Each row is a point on a tangle of strands that fork and nearly touch. The rows are in no order.
Points whose rows are less than 54.4 apart are linked; no others are. Some points are linked to none.
Laka: [6,29,-4,15,-28,1,-15,-2,4,-10,-8,-1,7,-3,-29,52,7,-19,0,14,31]
Pere: [-27,0,2,-18,-4,17,18,19,-20,-1,-20,-6,-18,2,11,-37,0,1,-7,-12,11]
Nek: [12,-22,-8,-23,30,-2,-10,5,3,-1,11,-4,-40,-41,-36,-31,17,6,-3,1,-18]
Lino: [-28,-20,-3,-14,14,25,14,0,-37,-4,15,20,-19,-8,13,-35,-12,2,18,-9,-11]
mam: [8,3,-16,-18,-5,28,-6,6,-27,-18,0,-5,-26,-33,-33,7,9,-6,-5,-17,16]
gan: [-32,-25,-6,4,-4,31,-15,32,-23,-15,11,18,5,-8,-15,0,14,0,2,-16,34]
neno: [-8,-23,28,35,11,2,-15,12,1,-2,42,8,22,-9,-2,16,1,-7,34,-20,-16]
Gopi: [-12,-23,20,24,15,-19,-23,27,16,-1,17,11,10,10,-4,2,4,-11,22,14,-17]
Vekis: [13,9,-2,-6,4,3,29,-43,-24,15,6,1,-4,-2,34,-15,-16,9,5,-13,-20]
miguv: [-10,6,-9,4,-12,4,12,-37,-20,-24,-11,20,5,36,18,21,-15,-17,9,1,-8]
Teze: [6,4,6,4,7,-28,-14,25,33,14,-7,-8,7,6,-2,13,2,11,-16,34,7]
toduz: [29,40,-4,-21,-4,-1,8,-4,5,-1,-22,-37,-29,-20,-24,4,4,-3,-18,12,10]
vinem: [-27,-24,24,30,-2,11,-23,23,-9,-12,26,15,19,8,-4,13,6,-15,33,-21,5]
Kanu: [10,-18,18,38,15,-11,5,-6,14,7,51,1,33,-10,11,8,2,7,26,-24,-28]
lafut: [18,-5,-3,18,14,8,18,-21,-2,13,29,0,27,-9,24,0,-9,32,-6,-22,0]
nuton: [-10,-9,-4,-18,-1,0,11,-22,3,23,-5,13,14,29,43,-21,-12,9,-2,-5,-29]
lovo: [1,-2,0,-21,21,-15,-12,30,28,5,-13,-16,-12,-20,-21,-8,24,14,-28,16,15]
Nufed: [13,28,-1,1,-8,-21,1,-9,22,4,-17,-11,3,10,3,37,-7,3,-18,29,14]
Sar: [-4,-2,-3,-16,12,7,-6,24,0,-2,-6,-9,-10,-19,-16,-6,17,9,-18,4,22]
Kifiz: [-1,-12,-16,-5,6,26,3,-19,-47,-23,13,17,-22,-12,-8,7,-15,-14,23,-1,-14]
Lobi: [13,7,8,33,-18,6,3,-21,-8,-8,14,6,32,7,7,34,2,3,8,-27,22]
noz: [-5,-22,5,14,14,-17,-22,13,5,-14,7,16,-4,6,-16,6,7,-19,21,29,-18]
nevuv: [4,-3,14,30,-14,-1,-19,-6,-14,-17,16,12,8,1,-16,42,1,-28,32,-7,0]
Bapu: [-40,-18,-3,-20,4,4,-5,35,6,4,-16,12,1,27,15,-27,2,6,-12,4,0]
Vid: [-9,24,-1,-6,-17,-2,8,2,10,-5,-24,-5,8,23,14,27,-9,0,-20,10,23]
Mekim: [12,-7,-3,13,1,-35,5,-29,26,11,6,19,23,34,29,2,-6,-5,11,9,-38]
mon: [-16,-2,2,0,1,11,-10,31,2,-2,-5,0,7,-1,-6,6,14,11,-17,4,32]
Ronu: [4,-16,2,26,11,15,8,-17,-12,-1,32,13,20,-6,9,6,-10,13,13,-15,-5]
lekos: [-2,24,-11,-28,-9,4,7,-4,2,-26,-31,-11,-33,-4,-25,-1,10,-29,-10,8,4]
kobu: [-15,-9,5,-24,0,-10,14,11,6,5,-31,-11,-33,-17,-10,-59,22,-12,-14,3,-6]
fugi: [-20,-10,-2,-24,-5,-8,-2,1,17,23,-19,16,9,44,34,-17,-10,0,-5,13,-26]
bivon: [-21,-4,-4,2,-3,7,-1,-13,-20,-23,-9,22,-2,28,5,11,-10,-19,12,13,-9]
pivi: [11,0,-28,1,-20,18,-35,3,-9,-28,4,14,-19,-24,-60,30,24,-22,1,-8,2]
luzaz: [-5,-15,-3,22,-16,-6,4,-12,15,-16,14,7,51,38,28,-4,-7,-8,20,-39,-8]
fova: [-33,-23,-5,-6,8,33,-1,28,-25,-10,10,13,-4,-6,2,-18,1,11,1,-18,25]
geb: [9,-10,-3,-27,22,-13,-8,-5,14,-4,-10,-9,-48,-28,-38,-33,24,-7,-5,7,-25]
nisad: [31,42,-9,-16,-5,1,-3,-10,6,-5,-16,-25,-16,-16,-25,33,2,-2,-16,21,19]
bibi: [9,17,-7,0,-7,0,16,-37,-13,-11,-9,4,5,21,20,22,-13,0,-7,-3,1]
zomi: [16,-11,10,30,9,-26,5,-8,30,8,31,0,40,13,20,4,2,5,16,-19,-28]
lise: [-1,0,19,18,-1,-31,-28,38,39,11,3,-8,11,0,-15,21,15,-5,3,22,15]
fop: [31,9,-14,-8,10,2,-21,-6,-1,-8,5,-9,-24,-23,-39,20,7,-2,-2,19,-3]
zod: [22,-9,-2,25,9,-33,12,-30,18,4,27,14,32,20,22,3,2,-7,21,-3,-43]
rad: [15,29,-3,-14,-9,4,20,-36,-25,-7,-18,-10,-17,3,5,16,-15,-7,-2,7,-3]
babip: [-28,-24,8,25,-10,25,-22,27,-22,-19,19,23,12,1,-16,10,9,-16,23,-17,21]
vopa: [22,18,-6,-9,-13,10,24,-20,-31,-2,-16,-20,-38,-22,-17,-29,-7,-15,7,3,-4]
setum: [0,6,3,-27,10,-16,8,8,2,13,-22,-14,-27,-11,1,-39,11,-3,-7,19,-12]
lako: [-20,-27,1,0,25,13,8,2,-2,21,36,15,13,-8,24,-32,-12,26,8,-4,-27]
Gozal: [-9,-15,5,-14,28,-7,-2,33,11,29,2,-5,-2,-11,14,-36,4,28,-15,9,-6]
kugos: [-14,28,2,-27,-18,-6,23,4,-1,8,-42,-12,-17,19,20,-17,-4,-14,-15,13,0]
pinop: [-17,10,-11,-23,3,-21,-2,16,23,-10,-29,0,-16,16,-6,5,7,-17,-14,35,0]
zak: [-6,9,1,-14,-13,16,24,13,-22,-6,-23,-19,-25,-20,-8,-34,4,-4,-11,-10,21]
dap: [-11,-20,-7,3,3,17,11,-7,7,13,14,4,42,14,35,-24,-19,32,-7,-34,-1]
bos: [6,15,18,22,-15,-28,-25,16,29,4,3,-7,8,2,-18,40,8,-17,13,18,17]
dal: [-28,-29,2,17,0,17,-3,-1,-4,-7,18,22,28,26,22,-17,-16,5,17,-19,-15]
mabo: [-2,12,10,-13,-10,7,28,1,-10,31,-18,-18,-3,3,34,-41,-15,20,-14,-17,4]
Kom: [-9,-15,-8,0,10,-4,-14,-1,-10,-24,-2,20,-13,11,-16,6,1,-23,18,30,-16]
dazu: [-6,-30,-5,13,13,30,-6,16,-27,-4,38,18,2,-31,-11,-2,-5,14,14,-13,11]
birig: [33,25,-9,5,-2,-6,25,-45,-12,-3,0,-5,10,6,21,27,-10,12,-12,-12,7]
Galu: [-3,16,7,-21,0,-6,9,24,13,25,-24,-19,1,8,21,-11,-7,21,-30,6,11]
soli: [37,25,-7,-18,3,0,1,3,10,4,-11,-37,-35,-37,-40,-7,17,7,-21,-1,9]
Vuma: [-40,-12,-3,-18,2,23,10,9,-29,-6,-9,12,-12,15,23,-32,-8,-4,8,-11,-3]
koso: [6,7,-8,-21,-15,28,2,11,-10,-12,-11,-19,-31,-45,-42,-10,20,-1,-20,-31,30]
Mogem: [6,18,9,-12,-4,0,20,5,6,33,-19,-24,9,6,32,-19,-17,31,-27,-13,10]
zuzop: [6,17,-7,-24,-7,-6,10,-11,13,-16,-33,-18,-47,-13,-38,-27,19,-27,-12,8,-13]
dukuf: [26,13,5,-2,18,-31,-11,12,30,22,-5,-19,1,-9,-4,14,1,23,-22,38,5]
ser: [5,-14,3,-12,35,-20,-13,34,24,19,2,-8,-4,-19,-7,-19,16,23,-20,23,0]
dega: [17,14,-5,-20,-4,10,-5,7,13,-3,-13,-28,-34,-42,-50,-6,27,3,-29,-22,19]
gotof: [7,9,8,-8,-2,6,33,-22,-14,32,-2,-12,-6,-8,37,-37,-16,19,-3,-15,-12]
sol: [13,4,27,27,3,-32,-23,2,22,4,20,-5,12,-1,-8,41,5,-16,26,3,-10]
Goko: [-2,11,4,14,-27,-5,0,6,29,7,-11,-7,42,31,21,21,-7,17,-21,-17,31]
vudem: [-18,-24,4,-4,24,6,-1,20,9,29,15,6,15,-1,24,-33,-8,31,-7,-1,-16]
voma: [37,12,-9,19,7,-6,22,-35,0,5,20,-4,29,-1,23,18,-4,24,-8,-19,5]
ref: [25,-2,0,13,22,-18,-3,-25,2,7,15,6,0,-7,-2,14,-8,2,9,31,-29]
kolur: [1,0,-8,-16,-4,2,23,-45,-12,18,1,10,5,20,47,-23,-8,2,7,-14,-34]
zed: [-22,-11,2,-2,7,32,2,21,-18,3,12,1,7,-6,15,-13,-8,26,-6,-21,27]
gemub: [-2,-20,1,21,3,27,-2,-2,-27,-8,28,17,9,-13,-4,13,-9,5,15,-11,8]
muzo: [8,24,0,21,-35,9,-9,-19,-18,-14,-1,7,15,-1,-19,56,-1,-16,7,-4,29]
galer: [0,-17,-5,-18,24,4,-3,16,-7,-3,6,-6,-26,-33,-21,-23,13,9,-6,-2,3]
Pap: [-18,-13,3,2,-8,-20,-9,14,31,11,-12,14,22,43,20,-5,-12,0,-2,14,-16]
runo: [-5,-11,-8,-11,8,27,16,-16,-48,-9,19,12,-24,-19,4,-16,-20,-3,20,-10,-11]
lorel: [23,30,3,-9,-14,2,28,-31,-27,7,-24,-20,-29,-10,3,-17,-14,-11,3,12,-8]
giger: [1,-26,-11,-9,24,17,-8,12,-23,-8,24,10,-19,-34,-19,-10,2,5,7,-2,0]
Ris: [1,13,15,31,-26,4,-16,-6,-12,-6,11,8,24,2,-14,47,5,-14,18,-19,29]
gari: [40,25,2,5,6,-23,-9,-12,23,13,-3,-19,2,-13,-9,36,-5,15,-16,31,10]
tir: [5,-15,-18,12,-12,16,-31,5,-24,-29,12,21,-13,-19,-44,25,10,-26,19,-1,-1]
megel: [8,2,-4,7,-12,-4,6,-4,23,13,-4,-5,44,27,29,4,-11,28,-22,-23,15]
bimak: [22,32,-13,-1,-18,6,-21,2,4,-1,-6,-9,0,-20,-40,42,13,-5,-13,15,32]
vipe: [21,10,-13,-17,-1,18,6,-8,-31,-11,-3,-16,-34,-31,-24,-6,-2,-7,3,-7,0]
lopu: [-33,-4,-5,-17,0,-9,-5,27,12,-13,-23,13,-5,26,2,-4,9,-14,-11,22,3]
Fizun: [-12,-23,-7,14,-4,6,4,-12,13,1,14,11,47,29,31,-19,-12,13,6,-29,-14]
modog: [4,-15,-1,22,-8,6,-22,-7,-25,-28,15,22,-7,-2,-27,31,-3,-36,34,9,-15]
dep: [5,-3,3,33,-14,-3,4,-16,6,-12,19,5,44,24,22,14,2,-2,18,-40,4]
semov: [4,6,3,-24,15,-20,2,-2,6,24,-13,-5,-15,2,15,-19,0,3,-5,28,-23]
fuma: [-17,-11,0,1,7,33,16,-2,-15,7,24,1,20,-5,30,-21,-21,36,-4,-36,14]
dulu: [20,6,-10,-21,4,-1,5,-14,-1,-9,-15,-16,-53,-27,-40,-33,16,-16,1,2,-22]
Fos: [6,4,-2,6,-3,-32,2,-26,19,4,-8,14,8,34,22,16,-10,-9,4,26,-28]
telid: [-3,7,0,-8,-18,2,29,6,-7,4,-38,-18,-28,-16,-9,-57,11,-9,-16,6,12]
taf: [-18,16,7,14,-30,-3,-5,15,25,-1,-17,0,27,31,11,31,-4,0,-13,-1,35]
vul: [1,16,-4,-21,-5,-22,8,-31,4,11,-23,8,-13,27,26,5,-9,-13,0,28,-28]
vuvaf: [-20,-11,13,22,-7,5,-18,30,10,0,6,4,24,14,3,8,3,8,1,-4,22]
sot: [-13,-21,20,21,1,-21,-17,21,33,8,9,8,28,29,17,-1,-6,-3,14,0,-21]
Fekis: [-27,2,19,24,-25,7,-17,23,10,-4,0,3,33,23,5,22,3,-3,7,-19,31]
Vuda: [22,-3,16,28,12,-34,-15,-9,19,2,16,2,6,0,-7,26,-2,-12,23,24,-24]
lomok: [-10,27,-17,-26,-7,-8,2,6,23,-22,-33,-5,-21,10,-19,18,11,-32,-16,29,12]
rines: [13,1,-2,-9,23,-8,0,-7,-5,11,3,-5,-11,-10,1,-2,-4,11,-2,21,-14]

A fork is a point with three links, a tip a point with one. Leave the first point through the second and follow the links. Name the first fork or tip that comes.
Galu; Mogem | bibi
Fos; Mekim | Fizun
birig; voma | galer
dukuf; Teze | Kifiz
bibi; miguv | Galu
dap; fuma | vul
semov; rines | taf

Follow the links from the first point to the second, and from the first to the third. Name the last point that the two ways share.
Vuda; lomok; Gozal | Sar
toduz; gemub; fugi | bibi
ser; sot; soli | bibi
lekos; fugi; Nufed | galer
pivi; mam; fuma | Ris

A fork is a point with three links. Follow the links from the first point to the second and name the forks in between, in order.
tir; birig | Ris bibi
setum; Goko | taf
nevuv; Kanu | Ris Fizun
Goko; mam | taf Sar galer bibi
